Each row is a point on a tangle of strands that fork and nearly touch. The rows are in no order.
Two points are linked if the straight distance between their rows is under 69.5. Some points are linked to none.
vita: [ 39  -1  23  20   6   9 -25 -24 -13 -22  10   2   7   0   1   4  21 -17
   0  24   4   0  12 -11  -6]
Nagif: [-16  18   2   0 -33  30   6  -6  28  11 -10 -24   0  -1 -21 -11 -26  16
  26 -20  15  -2 -33  12  17]
Fad: [  9 -27 -36  16 -24 -36  -3  14 -28 -13  46  -4  -4  -3  40 -28  57 -20
 -21 -18 -30 -21  15  -2  15]
Kag: [ 11 -16 -27   1   2  29   7  -8   8  -2  11  -2 -11 -21   1  -8   9 -21
 -28 -15  26   0  -5 -35 -50]
voto: [ 27 -22  -6  -3  45   9   6 -13 -15 -27   4   3  -4 -26  12   5  19  -8
  -3  13   5 -13  10 -11 -32]
kote: [ -6  33  37 -12 -23  23   3 -25  -4  21  -8   4  -1  23 -15   0 -22   7
   9   7  13  13  12  -2   7]
kogi: [-17   6  33 -34  -3 -10   8  -6  -6   1  16   8 -22  -3   4   8   5 -14
 -20  -3  -9   7   6  -4 -15]
Pegav: [-11 -15  -4  -4   4   5 -15  -2  29 -19  22 -10 -15 -41   2   5   6   5
   8 -10  -4   2 -16 -11   8]
Pabi: [  4  28  21 -23  14  21  -1   6  -7  15 -27  24 -16   6   0   5 -19   2
  34   7 -10   0 -11  -3 -14]
mari: [ 25   6 -21   7  12  64   4  -9  -5  26 -37  -3  -8  30  24   0 -21  43
  22  -4  25  14 -18  -6 -36]
lok: [-10   9  12  -8  -3 -46   1  18  10  -2  -6   8  -8   7 -15 -17 -15 -12
  18  16  -8  -9   7  19  27]
Rosu: [-12   6 -23  -1  16   1   4 -11  19  28 -26  -4  10  15   6   7 -26  30
   7  21  17   8  -6   5 -21]
Dasub: [  9  15  12 -17 -13  17 -16  13  38   7 -26   7 -14  24   6  -4 -23  18
  -2  -8  -1   3 -53  15  -9]
dak: [ 27 -16 -26 -15  -1   8  12 -26 -11 -16  35  -7  -2 -20   9  -4  29 -32
 -17 -17   1 -15  -1 -28 -56]
vol: [-19  -8  16 -24 -30 -28  12  38  25   2  -2 -26 -39 -20   0  -4   7  -8
 -50 -27  -1 -19 -35   5 -20]
Mosi: [  6  -6 -17  -6  26   8   7  -2 -28 -16  -3  19  36   4   9   9  16  10
  -7   4  -8  13   8   1 -16]
bup: [ -9 -18 -31  -1 -34 -25   4   0  10  -8  13 -29   8  -1   7 -19  17  -1
 -28 -25  10  11 -28  14 -18]
givi: [ -9  -7   0  34  16  -4 -13  17  -2   1  13  -5   8  -4 -25  13  -5 -19
   6  17 -12 -28  -3  -1  26]
basem: [-22  12   3  -4   9  -8  -5  22   4   4 -18  23  22  29 -17   1 -12   3
 -21   2  -9  -4  -5  22  25]
kogoz: [-11 -32 -13  26 -26 -34  -4   7   3 -14  37 -36 -11 -14   4 -11  26 -14
 -24 -16   1  -9   9   7  32]
Tidig: [ -4   8  -3   2  12 -10 -17   7   4  22  10  20  -4  -9 -13  12   6 -18
   4  28 -13 -15   5 -28 -15]
rar: [-18   5   3  -6  33  26  23  -9  -6   5  -7  -5  -4 -14  -2  15 -20   9
  20  -3   7  -3   2   3  -8]
dogel: [  0 -16 -14 -23  31   4  25   0  -5 -22   2   1  -5 -12  16  -7  -3  14
 -14  -9  12  13 -10  11 -35]
fega: [  9  11   6 -35 -22  -4  26 -24 -18  -3  12  -1   0  10   3 -17   7  -7
 -19 -14   7  14  -4   1 -46]
vizod: [-16 -23 -22  35   8 -18  -9  16 -15 -10  29  -1  17   0 -10   1  24 -17
 -15   4 -16 -25  10   3  31]
Gol: [ 10 -33  -8  -4  20   0  -4  -1  12 -35  20 -10 -22 -37  10  -4  24  -6
 -10   0  11  -6   7 -13 -13]
Tivoz: [  4 -12   6 -10 -15 -14 -16 -14  -1 -15  22   9  12   8  12  -3  27   7
 -34   2   1  24  10  -5  -2]
Ripar: [ 24 -12   6   1   5  13 -18  22  21  -2   5 -12 -38 -10   3  -8   0  -6
 -11  10   7 -14 -33  -4 -32]
zifib: [ 20  10   0  14  -6  24  -8 -19   7   9   2 -12  -6  -2  -8  -7 -10 -10
  27   7  15   5 -12  -9 -19]
gomum: [  8   3  15  28  25   7 -11  -6  11  -1 -21   6  21   9 -21  28 -27  16
  11  22  12   5  32  16  45]
limu: [  9 -24   2  -7 -12  -9  16  32  11  -6   3 -34 -46 -23  -7 -11   9 -13
 -48 -13  14 -24 -31   6 -36]
nedat: [  5 -11 -22  -2 -17  14  -6 -34 -12 -10   7  -1  47  -3   8  11  15  33
  12  -4  -1  24   6  -7   2]
zamum: [ 12  26  23   6  29  51 -14   3  -4  37 -37   8 -31  31  22  33 -25  26
  29   4   4  -3  -8   2 -12]
Penos: [  8  -1  19  15   0  20 -12   0   6 -24   8  -2   0   2 -15 -13   4 -10
  -8  -7  23   7   3   5  22]
bopit: [-29 -24   4  -5 -16 -51   3  35  12 -18  20   0 -33 -15   6 -21  12 -10
 -17 -13 -15 -15  22  12  53]
veted: [-14   0   4  -9   1  25  15  28  28  14 -13 -22 -47 -18   2  -1 -17 -13
 -15 -25  12 -15 -39  -9 -38]
sufuz: [-25  18  25 -36 -15 -14  28 -13   8  18  -9  -8 -25  -3   1  -8 -16  -9
  -3 -10   4   0  -4   8 -26]
Gukef: [ 12  12  -5  13  -1  40  -6 -16  -8   1 -12  -7  33  21  -3   5  -8  23
  16   8   1   4 -28  23   4]
zipe: [ 14  14  23 -11   4  -8  13 -26 -47 -10   4  12  30   1   0  13   8   2
  15  14 -11  15  32   6   6]
vuve: [ -7 -10 -13  -8  13 -36  20 -16 -30 -18  16  -8  19  -5  14   3  14   5
   5   5 -11   3  19  27   4]
dip: [ -5  -7 -20   3  -6   0  26  12  -1 -15   6 -29  -2  -4  -7 -23   2 -18
 -20 -22  18 -10 -30  22 -21]
pokot: [-18  -5  -3  11  -3 -27   4 -14  11  -5   3 -18  26   8  -3   7 -20  20
  13   6  -1   5  12  35  41]
Kugo: [ -8 -10 -13  -2 -10 -23 -10 -10  -7  12  33  15   8 -12   2  14  28 -18
 -10   8 -31 -11   6 -30 -11]
darik: [-49   0   4 -10 -16 -36  13  -5   6   2  14   5  -1  -6   5   4  -6  -5
   9 -16 -20   2  19   1  35]
dud: [ 26 -14 -19 -20  18 -10   5  13 -20 -26   0  27  -1   2   8 -24  25 -13
 -31  12   2  -8   6 -13 -46]
fusu: [ 19   9 -11   0   4  30  10 -18 -12   2 -25 -10  36   6  -9   3 -17  41
  46  12   4  10  -8  22  10]
Tifu: [ 19  -7 -31  -9  21 -16  13 -16 -38 -15   6  21  34 -10  16   3  35 -11
  -2   2 -15   6  24 -19 -31]
Maro: [ 18 -14  -1  11   2 -13 -13  -6 -36 -24  28  15  18  -1  13  -1  52 -21
 -15   1 -28 -12  18 -10   7]
repe: [ -3 -17   7   2  -9 -39 -20  41  -3 -23  20   7 -30  -7 -10 -24  24 -17
 -14   3 -21 -27  24   8  48]
dafig: [-10  -1  15 -19 -12 -18   6 -11   3 -12   4   1  13  20   8  -3   5  14
 -31  -2   9  21   8  24   9]
rimaz: [ -1   1  26 -10  39  -8   5   7 -10  -8  -7  17 -12 -10  -1  11  -2  -3
  -7  25   1  -3  27   3   1]
pofu: [-13 -11 -20 -15  17  -7  29   6 -13 -17  24 -10 -12 -34  -2  -8  10 -17
  10 -17 -12 -22 -10   8 -10]
poni: [-15  15 -20   1  -6  20  15  -2 -18   0 -14  11  24  -5 -23 -14 -16  -3
  39  -5   5   4   4 -14  14]
lefu: [-42  17  14 -15 -12  -5  18  -6  14  12 -20  15  19   7 -21   9 -37  28
  35  -4 -10   8  20  -1  43]
Kubid: [-17  -1   0  -4 -32  16   6 -22  14   1  28 -34   7  -4   3  17   7  15
 -18 -27  -1   6 -32  14  -2]
nenev: [-17  -5 -24   5 -35 -38  14 -15 -27   4  37   3  10  -7   5 -20  16 -31
  23 -18 -17   2  25 -14  16]
Suz: [-16   9   6  -6 -17  25  12  -4  13  17  -9   1  -7  19  -8  -6 -14  -7
 -32 -13  30  14  -5 -23 -30]
Tage: [-37 -18 -34  -5 -20 -20  33  -6  -4 -10  33 -23  -2 -25  11 -12  12 -15
  -6 -47  -1   5  11   2   9]
Bikaz: [-14 -18   0   1 -11 -39  -2   1 -10 -20  19  16  -3  -4  10 -21  23 -15
 -16  -6  -1  16  49  -4  30]
povev: [ 20  -2 -11  -8   6  24  -1 -14  12  -1 -23  13  -1  17  13 -13 -13  26
  -8   3  36  34   2 -12 -34]
mozo: [-11   7  11 -27  11  28  -1   8  33  10 -35  14 -36  -2  16   0 -29  24
  13 -12  18  19  -7 -14 -13]
dobo: [-15   2   3  -4   4 -11  19 -16 -41 -19  17   2  39   5   6  16   9  12
   6  -7 -26   7  16  27  26]
Zudo: [-19  -6  15   9  -2  31   6 -18  11   2  21 -25  -7  -7  -6  22  -4   2
 -24 -10  15   4  -7   0 -10]
rilan: [-10   8  -3   9   9  16   8  12  -5  13 -19  17   3  29 -15 -12  -4 -12
 -28   4  25   3   6  -8 -20]
didun: [-11  35  12 -12   1  14  -1   6  16  25 -50  14   7  30 -14   1 -39  26
  35   6  -5  -6 -13  21  23]
niku: [-26 -16  -6  -5 -15 -61  11  25  14  -4   8 -18 -30  -9  -9 -30   6 -12
 -21  -2  -1 -19  12  14  21]
pak: [ 39  16  25   4  28  23  -3   0 -20   2 -30  11  -8  20   3  -6  -6  -4
   8  21  23   3   3   5 -24]
Tef: [  4 -17 -13  12 -27 -50 -23  -5   7 -16  29  -3   0  -5  19  -9  14  -3
  16   1 -23   7  18  11  46]
piroz: [ -3  24  40 -10 -16  -2  -4 -30 -18   8  -5  12  20  17 -10  11  -8  10
  11  13  -9  17  25   8  25]
losu: [-16  -3 -23  15 -41 -25   5 -12  -9  11  33 -21  17   6  -1 -10   9 -16
   9  -9 -15   1  -9   0   9]
lise: [-15  26  -6  -1   5  -8  19  11 -29  22 -19  26  33   1 -28  12 -20  -3
  38   8 -23  -2  11 -12  15]
Guvo: [ -8  27  24 -18 -10  19   7   6  33  22 -36  -2 -45   5   0 -14 -33   2
  18 -17  27   8 -16  -9 -15]
tif: [-20   9  14 -23  -6  -1  -5  -2  49  -3 -25  10  -6   3  -3  -4 -30  25
   5 -12  12  24  -2   6  32]
num: [ 23  -1  11  19  19   1 -34   8  10  12   7  10 -13   1  -4  14  16 -16
  -4  42 -11 -27  -4 -20 -14]
zat: [-13  -2   0  20 -24   0   7 -30 -20  -1  18  -9  42  -1 -14  17 -12  20
  40  -7 -18   6  18   4  51]
fedop: [  0 -12  -4   6  31 -13 -14  35  11 -31 -10  15   9   0  -8  -1   0   5
  -8   8  -5 -11  10  30  46]
feruz: [ 14  -1  -7   4   2  58   3  -3  20  12 -26  -2 -16  20  16  -4 -21  30
  -4 -16  40  26 -16 -12 -34]
bome: [ 25 -10   4 -29  -4  -7   8  -8 -21 -23  11  21  -6   0  12 -25  20 -15
 -13  -9   6  12   5 -10 -38]
tol: [  4  -1 -10  15 -15  -6   9 -39 -45  -3  37  -7  38 -13  12  16  24  -5
  30  -7 -27   0  23 -11  21]
zap: [  1   3  15   2 -17 -15 -20 -11 -16 -16  21  22  21 -11   2  13   8  -4
  33  -7 -30  18  25 -18  49]
pugo: [-34  -6  -3 -20 -15 -28  11  34  29  -4   1 -17 -25 -25  -2  -5   0  -9
 -14 -28 -12 -19 -38   8  -1]
Pofit: [-19  28   9 -21 -17  27  16 -18  14  36 -39  -6   9  27  -4   1 -32  44
  27   1   3   4 -10  19   3]
sul: [  8  -8 -12  11   2   8 -11 -33  -7  -6  -6  10  37  -5   0  11   5  22
  19  17   7  26  29 -21  11]
Tiga: [-20 -23 -10   3  -2 -38  11   7 -16 -18  37 -16  -5 -15  36  -3  20  -2
   0 -18 -34  -9   9  32  33]
Pomap: [ 21   1   7  22  13   0 -35   3  32  29  -6  -2 -17  15  -1  12  -3  -4
 -15  38   8  -9  -9  -8 -21]
lelo: [  2  -8   5  12   2 -10   2  -4  11  12  13 -32 -25  -9 -10  -2   5 -19
 -24  21  18 -16   4  -5 -21]
gid: [ 14   7  14  -1  27  42   2  -9 -20   7   2  21 -15  -4   0  13  10 -19
  -6   5   8  -9  14 -40 -37]
fetef: [ -3 -12  -2  26  15  14  -8 -29   2  -6  23 -20  12 -12  -5  23   5  -1
  -7  13   6  -5  12  -4   1]
zot: [  8  -7  -2 -20  12   8  13  -5   8 -24 -11  -7  10   5  12 -11 -13  27
   4  -3  18  18 -20  33  -9]
Mufot: [ 13 -15  -8  16  25  44  -3  14  21  -3 -16  -7 -18  18  16   0 -15  19
 -30 -12  40   7 -20   5 -32]
takev: [-35  13  16  -6  -6   3  13  -8  30  12  -9 -21  -1  17  -7   8 -23  13
 -18 -11  14  -5 -15  23   9]
sumar: [-27  -3   5  -8  11 -19   3  32  15 -18  -6   8   6  17  -9  -4  -8   4
 -18 -12 -16 -17 -16  38  34]
pemi: [ 20  -3 -10  34  37  25 -22  25  13  -1 -21   4   0  21  -6   2 -12   3
 -13  21  20 -11 -11  13   9]
Noz: [ 11  19   4  22  41  26  -3   0  -5  35 -44  14 -10   5  10  29 -21  11
  25  20  16   6  34 -19  -5]
Rab: [-11  22   4 -33 -37  -2  16 -22 -18   6  17   4   9  13  -3 -11   8  -7
  -1 -20 -12  13  -9  -1 -14]
zikep: [ 18   5   7  27  44  14 -13  -3  -6  15 -23  10  14  -8  -2  31  -5  -3
  21  33   3  -1  30 -21   0]
Nuza: [  9   7  13  -6  25  56   4   0 -16   3   3  16  -7   9   7  19  -2   0
  -7  -7   4  -7 -18 -14 -33]
bel: [-32  15   4   8  31   0   9  22  15  36 -21  -3 -24   8  -8   7 -26  -6
   1  15   0 -22  -2   6  -9]
Bobas: [ 23 -15 -16 -12  17   6   5  27  -6  -8   2  19 -27  -2  -2 -28  14 -21
 -30  11  13 -21  -6 -27 -48]
Savov: [ 36   1  17  29  33 -12 -23  17  -9  -2 -21  23  25  11 -17  23   7  -2
 -11  37 -11  -8  28   6  29]
zova: [-23  12  25 -17 -36 -10 -12  -9  14  -3  14   5   8  14  -2  12  -3  12
   3 -18 -30   4 -14  19  44]
gefo: [ 11  -3 -19  -4  13 -20  -9  12  -4  -8 -17  21  10  -9  -3 -21   4  -4
  16  18   4   8  12 -12  -5]
Zekun: [-22  15   1 -25 -38  31  14 -19   9  13 -17  -1  18   9 -16  -6 -15  40
  36 -13  -6   7 -17   1  10]
Vonu: [-13  13 -14  11  -5  -1 -10  14 -20   1   1  21  40  28 -23  -2   5 -10
  -4   2 -17  -6  -9  -2  14]
Tamok: [  5 -22  -7   1  11 -18 -31  13  27 -19  18   9  -8 -24   3   6   8   7
  10  11 -20  -1  -5  -1  24]
Laro: [ -5  -2   3  -1   5 -31   2  29   4  -5  -4  -3 -30  -6 -23 -26   2 -24
  -2  19   1 -32   1  13  10]
luz: [-17   9  -2  13   9  23   7  -3  29  23 -27 -23 -11  22  -1   1 -33  15
  -7  -3  31   3  -6  11  -4]
kuno: [  7 -16   6   6  -2 -42 -11   1  -8  -9  20  -1  -7  -2  -1 -12  22 -16
 -13  27  -4 -11  26  -2  10]
Loro: [ -1 -30 -13  14  -7 -35 -32  13  28 -11  28  -7  -4  -6   6   7  16   7
 -12  11 -22  -6   7  14  43]
fovo: [ 25  -3  37 -19  21  26   0   0 -17 -18  10  10 -26  -2  14   3   7  -5
 -18   1   1  -1 -11   4 -36]
metib: [ 15 -15   0 -12 -26 -19  -7 -13  -4 -18  38  -1 -14 -10  14 -18  37 -21
 -28  -9  -2   8   3 -15 -16]
Bav: [ 37  15   4  43  37  23  -4  -2 -24  11 -38  -1  43   0 -12  22  -4   5
  24  25   5   5  31  -7  13]
zudi: [ 25 -10 -12  19   7 -44 -21  13 -10 -17  -5  15  34   5   0   4  11   5
  17  18 -26   8  23  19  47]
Zon: [  1   6 -16   5  17 -45  -7  24  -8  -2 -25  27  40   2 -15  12 -14   6
  21  22 -24   5  20   6  33]
Zuza: [ -9  -4  -5  15 -27  -5  11 -30 -40 -14  33  -7  36   9   8   5  16   9
  18 -22 -23  10  25  16  39]
Gigu: [ 30  -9  -1   3  42   4 -24  24  17 -10 -23  16 -26 -14   8  -5  -6   9
  16  31  14  -7   0   0  -6]
Gik: [ -5  14   1  29  23  17 -16  -1  20  30 -22  -1   9  16 -14  28 -34  18
  20  28  10  -5   8   6  26]
Bazu: [-15   4  -5  -6 -51  -2   8   1  26   8   8 -41  -6 -26 -12  -7  -3 -20
  -3 -40   3   5 -39  -4 -10]
zenir: [-18   1  -1   2 -17 -58 -10   6   2   2  13  13   9  11  -5  -1  -9  -7
  20   8 -33  -6  17  14  47]
Monu: [ 25   0   6  25  19 -10 -12  -3 -35 -17  -2  22  46 -10  -6  23  26 -10
  13  11 -24   5  34 -23  28]
Rosi: [ -5  14  -6  15   5  12 -16  13  27  10 -25  17  -5   0 -22 -10 -23  -8
  22   4  18   8   7 -17  21]
mel: [  6 -11 -15  18 -10 -51   0   2 -32 -10  10  12  39  -1  18   9   4   4
  31  -2 -38  17  37  12  57]
bobus: [ 28  10 -11  24  48  41 -19  13  -6  25 -51  25 -19  10  24  20 -10  15
  27   8  15   5  14 -27 -19]
navi: [-29  -5 -21  -8  -3 -22  10  27   1  -8  23 -12  -8 -24  -8 -10   9 -17
   6 -19 -23 -28 -28   6   8]
Nov: [-10 -11  -2   5  -2 -18  -4 -11  -4 -19   9  14  23  -5  -1   8   4   5
   5   1  -5  24  41  -9  35]
debev: [-30  21  -4 -27 -14  -4  25 -22  -6  24  -8   3   8  11  -6   1 -14  -1
   7  -2   2   7   2 -14 -19]
Dop: [ 13 -19 -19  -6   9 -16 -10 -16   3 -33   7   2   4 -30  14 -18  16  -2
  16   1   4  12  15 -10  -2]
zaneb: [ 25   3  12  31  27  14 -21  -2  -2 -16 -10   1  34  10 -12  20  -6  10
   8  24  -2  -7   4  21  34]
Donu: [ -4   8   3  13  -1   6 -11 -16  27  17  -3 -13   5  -5 -10  17 -30  22
  36  22   0  -2  -9   8  22]
vavu: [-11  -9  -5  -1  14 -26   7  14 -31 -12  13  18   5 -23  -5   4  13 -25
  23   4 -27 -18  30 -13  22]
zaseb: [ 25   9  16 -11   8  18 -20  11  26  -4 -35  21 -11  22   3  -7 -22  20
  11   8  15  16 -14  17  12]
kufo: [ 11 -16  -7  11  47  25  -2  -2 -15 -31 -11  14  24 -14   6  11  14   8
  -5  12   7   3  14  -7  -3]
rek: [ 19   8   3  -3  16   2  17  -4 -28  -6  -7  -2  -1   7  -6 -18  -4 -15
   2  14  16  -4  -1  16 -30]
mun: [  8  -1   7  11  24   7   6  -7 -23   0   3  15   6   1  -9   3  13 -26
 -25  21  16 -11  35 -31 -22]
Busak: [-11  15   3  -2   7 -20  -1   6  -2  17 -23  22  24   8 -18  17 -24  12
  30  20 -15   5  15   5  30]
kadi: [ -8  16   0  -9 -11  14  15 -17 -26 -10  13  10  17 -20 -14   0  -5  -7
  48 -12 -12   5  11 -13  18]
pir: [ -7  -1  -6  -2 -16  25 -12 -13  -4  -6  11   0  39  15  -7  13   7  26
   1  -8 -14  13 -17   9  21]
Far: [-15  -9 -36  -7 -18 -16  27  -8 -26 -12  33  -1   4 -15   6 -23  28 -30
  -3 -36  -7  -3  18  -9   1]
sopu: [-38 -19 -10   1 -37 -28  24  13  -3 -11  37 -25 -17 -31  17 -10  14 -20
   2 -51 -18  -1   8   6  37]
Posun: [ -5 -17  -7  18  -7  -2  -8   2 -15 -17  37  -6  15   4   2  -2  39 -15
 -36 -14 -15 -14  -7   2   6]
gefe: [-19   2 -14   0 -28 -19  -1  -4  -2  18  40 -12  -3  -9  -6   2  15 -32
 -14  -5 -21 -15  -6 -19 -10]
dini: [ 14   7  14  -1  -5  40 -13   1  20  -1  -3 -14  -7  19   4   3 -17  17
 -10 -12  10   0 -48  19 -15]
temis: [  1  -7  -2   3 -38  12   7  20  29   8 -12 -33 -13  -2 -12  -7   0 -12
 -50 -33  32   6 -39  -1 -29]
vikof: [ 39  -4  16  -1   6  16  -7  -1   4  -2   0   3 -26   5  15 -10  -4  -3
 -13   9  12   6 -24  -7 -49]
tebi: [-50   7  12 -12  -9 -17  18   4  25   7   0 -11  -4  -3 -12   5 -26   3
   4 -14  -9 -10 -12  12  22]
sok: [  8 -28 -17  -9 -32 -20  22  23   3 -11  20 -34 -30 -27  -3 -20  31 -21
 -52 -30  15 -10 -17  -9 -35]
kas: [ 15 -19  16   1  -9 -35 -16   6  -8 -17  31 -23 -23  -5  10  -9  34 -13
 -30  15 -14 -20   0  21   4]
dobu: [ -4  -9   4 -21 -32  -3   4 -34   2  -9  36 -23   1 -13  25   9  16  18
  -6 -24 -14  19 -20  12 -12]
bugos: [-12  -4  15  -5 -37 -12   5 -20 -14  -7  48 -23   1  -6  23   4  23  -6
 -15 -37 -19  13  -1  14  17]
roz: [-30 -15  -4 -10   1 -36  22   3 -19 -16  30 -13  -3  -5  17  -5  18  -5
 -26 -10 -14  -7  17  26   8]
Pufiz: [-13 -13  16 -11 -50 -36  13  12  18  -9  16 -40 -37 -37   2 -11  14 -22
 -32 -38   3  -4  -3  11  14]
gipu: [ 20  24  25  -9   6  48   1  -7  -6  28 -28  -2 -32  20  13   8 -28  18
  36   2   7   1 -22   5 -24]
tivi: [-15   4   7  -7  42   6   7   9  15  28 -23   3 -37   8  16  12 -20   9
  -8  21  14  -6   5  -3 -29]
Fel: [ -1  -3   2   0  -5 -23 -29   9  38  12   1   4 -10  11  -5  -2  -7   1
 -21  29  -2   0 -13   4   2]
Gumo: [-36 -13 -13 -13  -6 -10  17  15   9  -5  12  -1 -20 -26 -13 -14   7 -25
 -21 -16  11  -5  11 -23  -7]
regi: [ 54   9  11  26  12  27 -26 -25  -9  -3 -22  17  23   9   1   3   8  -5
   9  28  15  10  16 -31 -18]
namin: [-14  -8   3  18 -16  -1  11 -15  -9 -21  36 -15   1 -23  -8   0   5 -18
  18 -28  -5  -1  11  -3  41]
vire: [  0  10  15 -11 -27 -18 -25  -6  -8 -13  21  28  21  10   7   8  16   8
   4  -4 -33  15   3   6  43]
nogi: [-24   6  15 -26   2  17  -4  -5  34   8 -14   9 -11 -12   8  19 -28  35
   6  -6   4  16  -8  -2   5]
Bobu: [ 30 -18   6  19  -1 -18 -24  -8 -13 -25  24   1   0 -10  -5 -11  41 -26
 -16  21  -5 -19  20 -22   1]
rolaf: [  3  -6  -4   1  -1   1   5  14 -18 -14  17  -5   4  12 -11 -16  22 -26
 -35  -7   1 -17 -19   5 -14]
rasug: [ -9  -5  13  -3  15  -5  11   3  16  25   4 -22 -39  -4   5  12 -10  -5
 -29  18  21 -14  -1   1 -44]
Tibu: [ -8  -3 -10   5  -4   1  11   5   4 -15  -5 -18  13   8  -8 -22 -12   2
   2 -15  16   3 -29  31   5]
robu: [ 10  33   2 -18  -6  18   0   7 -12  16 -38  30  17  14  -9   0 -18  19
  48   9 -16   6 -14   0   0]
dizod: [  9 -23 -22 -13  -4   5   7  24   4 -17  15   1 -29 -21  -6 -23  27 -24
 -48 -12  15 -15  -5 -31 -43]
beb: [  9  11   8 -14 -20  32  19 -14   6  27  -7  -2 -21  16   5  -7 -18   0
 -21  -9  23  13 -16 -24 -61]
mave: [-15  16  15 -18 -22  25  23   5  34  24 -21 -20 -39  -7   4   1 -32   3
  -1 -32  22   0 -34 -10 -34]
daza: [  7 -15 -11  -6   6  10 -12  13  17 -10  17  -8 -10 -22   1  -4   2  -5
  -3  -7  -7 -10 -42   0 -17]
letof: [  1  -4  17  -2 -18 -28 -18  -1  18  -4  24 -22 -18  -4   3   0  11  -3
 -17   4  -9  -3 -20  19   3]
pof: [-25   9   4   9 -26  30  14 -19  -6  -5  27 -13  12 -14 -20   4  -6  -4
  18 -28  -1  -1  -5 -10  24]
vubon: [ 41  11   2 -11  18  -5  10 -22 -32  -3 -11  14  11  -4   9  -2  11  -6
  25  22  -1   6  12  -8 -41]
sug: [-14   7  21 -17 -33 -11  13  21  32   6 -20 -31 -25   3  -6  -7  -9  -8
 -46 -30  18   0 -34  16 -20]
puzi: [ -8   3 -12 -18 -15 -20  -1 -19   5  -1   8  -1  12  -8   6  -7  -6  16
  27   6 -13  15 -10   7   3]
guf: [  6  21   3  18  -1  29 -20  -3  -4  17 -22  30  37  13 -25  16  -9  12
  14  12  -2  10  16 -27  27]
Sazu: [ 21  20  18 -13   9  31   3 -30 -24  23 -19  17  13  19   7  21  -6  22
   8  17   1  16  14 -14 -33]
san: [ -1  -1  -6   1  21  27  11  31  23  25 -23  -6 -56   9  19  -2 -19  -3
 -16  -9  17 -16 -31 -11 -50]
fuguk: [  7  12   2  19 -14  31  -7  -6  29  32 -17 -34 -15  21  -1   4 -24   8
  -8  -3  26   1 -36   8 -27]
milik: [ -8  19  -9 -24 -10  28  23 -23  -5  29 -13   3  -2   7   4  -3 -19  14
  19   1  13   8 -13 -13 -42]
zam: [ -3 -24 -40  16 -17 -26 -12  -2 -24 -16  42   6  11 -13  36 -15  46 -17
   4 -22 -32  -2  15 -15  26]
ber: [ 12   8 -22  26  44  14  -8  39  -4  19 -42  16   0  25  -3  -1 -13   0
  -5  23  16 -10   2   2 -12]
Zuv: [ -2   1 -14   6  10  -9  -6 -14  -3  25  -9   2  31  16  -1  20  -9  23
  -6  28   2  10   4   4 -17]
Bod: [  1 -14 -15 -18  17 -21  11   9 -32 -17  30   6 -12 -27   0  -4  27 -24
   0   0 -21 -30  10  -3 -11]
kotap: [  9   9 -10  14  24  37 -14  26  16  39 -27   6 -34  32  16   7 -18   8
  -6  -2  13  -8 -30  -9 -34]
kevu: [ 18  19   8   5  -8   9 -19  -7 -23   6 -11  30  41  21 -17   5  14  -4
  -1  15  -6  14   8 -21   3]
saf: [ 15  16  21  -9   6  16 -16  12   4  -8 -25  34   8  23  -7  -3  -9   4
  -8   3  -1  13   0  11  20]
supop: [ 23  18  -2   0   8  23 -17  -9  13  21 -51  19  23  22  -2  16 -25  42
  21  22   6  23  14   5  12]
Tedom: [-15  -4  27   2 -36 -27  -5   8  32  -4  21 -37 -35 -27 -10   3   0 -17
 -14 -10  -6 -10 -10  10  21]
zavi: [ 10 -25 -29   2 -27 -45   4  -2 -20  -9  37 -11 -17 -10  17 -27  49 -26
 -23  -4 -13 -15  19 -13  -9]
Nak: [ 49   0   3   2  24  27   4   2 -17   8 -22  13 -32  23  23 -11 -12  -1
   4  14  19   1 -15 -14 -60]
bag: [ 14   0   2  -7  12   8   0 -22   2  -5 -28  15  17   4   8  -2 -10  20
   6  16  26  37  31 -11 -11]
zoze: [ -2 -25  -6 -14 -28 -55  17  21   3 -15  20 -29 -41 -30   9 -34  30 -16
 -26 -20   3 -10   9   9   3]
fom: [-10  13   5 -22 -29  21  19  -6  22   2  -6 -26 -11 -15  -4 -11 -19   3
   7 -34  14   6 -40   4 -15]
beno: [ 10   9   2   9 -21  11   2 -32 -17   6  -3 -11  44   2 -22   8 -12  30
  49  16  -9  10   8  11  29]
Zezel: [ 44  19  -1  -1  19   6   8 -13 -44  -1 -32  19  32 -10  -4   1   8  -7
  36  16  -3  12  23 -28 -18]
leme: [-12   5  21  -2  -7 -12   4  13  38   1 -13 -24 -19  17  -6  -3 -16   4
 -32  -8  13 -11 -31  33   2]
guta: [ 10  -1 -22   5  30 -14 -20  31  -2  -3 -29  32  32   2  -7   2   1   5
   3  21 -11   6   4  -5   8]
bokor: [ -4  19   2  14   0  52   2 -24   3  43 -23  -5  -7  17   0  10 -28  23
  31   9  31  10  14 -18  -8]
Bem: [ 20  -3  15   4  29  13 -30  -2  23  -9  -4  10  -8 -19   6  21  -6  14
  19  20  -8   5  -1  -1  14]
rigad: [-31  -2  13   0 -54 -16  -4   4  10   2  31 -22   1   4   9   8  10  -4
 -19 -42 -28   4 -18  18  36]
vup: [ 37  31  21  13  23  31   0   1 -33  10 -43  14  19  14  -8  11 -14  11
  30  18   2   7  12   8   3]
Ganog: [ 19   0 -10  37  28   0 -17  10   0   0 -11  -6  16   7 -15   7  -8  -4
  18  33  -2 -20  -8  13   8]
zunid: [-31  -1  -6   9  21 -21   3  34  23  13 -10  -3 -23   4 -17 -10 -14 -13
 -10  13   7 -34  -5  12   9]
Gide: [  2   4 -17  13  38  46  -6  21   0  26 -30  18 -29   6  12   5 -13  -4
  12  -2  20  -7   2 -30 -26]

A fork is a point with three links, a tip a point with one. Leave the first point through the second and follow the links. Name the first fork or tip that comes.
sul, nedat => Zuza
kotap, Gide => pak
letof, Fel => sopu
Bav, zikep => mave
fom, Nagif => zamum

Follow the links from the first point to the second, and from the first to the third. Name the last point that the two ways share.
sumar, Tidig, Nov => letof
gefo, fega, rigad => zenir
niku, sufuz, mun => zenir
fedop, rasug, Tivoz => takev
povev, Mosi, roz => sul
rasug, bag, repe => niku

Name the points in between on the shortest way along the links from the first point to the second, in order.
Rosu, kadi => luz takev tebi darik zenir Tef Loro Tamok Pegav Gol Dop gefo guta Zon Busak lise poni
Far, Tef => nenev losu gefe Kugo Tidig num Pomap Fel letof Tedom Pufiz zoze niku Laro lok zenir
tol, num => Zuza zat beno fusu Gukef pir nedat sul Nov Bikaz kuno kas letof Fel Pomap
rek, temis => pak Nak vikof Ripar daza Pegav Tamok Loro Tef zenir darik tebi takev leme sug
Kubid, bag => dobu bugos rigad zova vire zap Nov sul
zot, zova => Tibu dip rolaf Posun Maro Bobu kuno Bikaz Nov zap vire
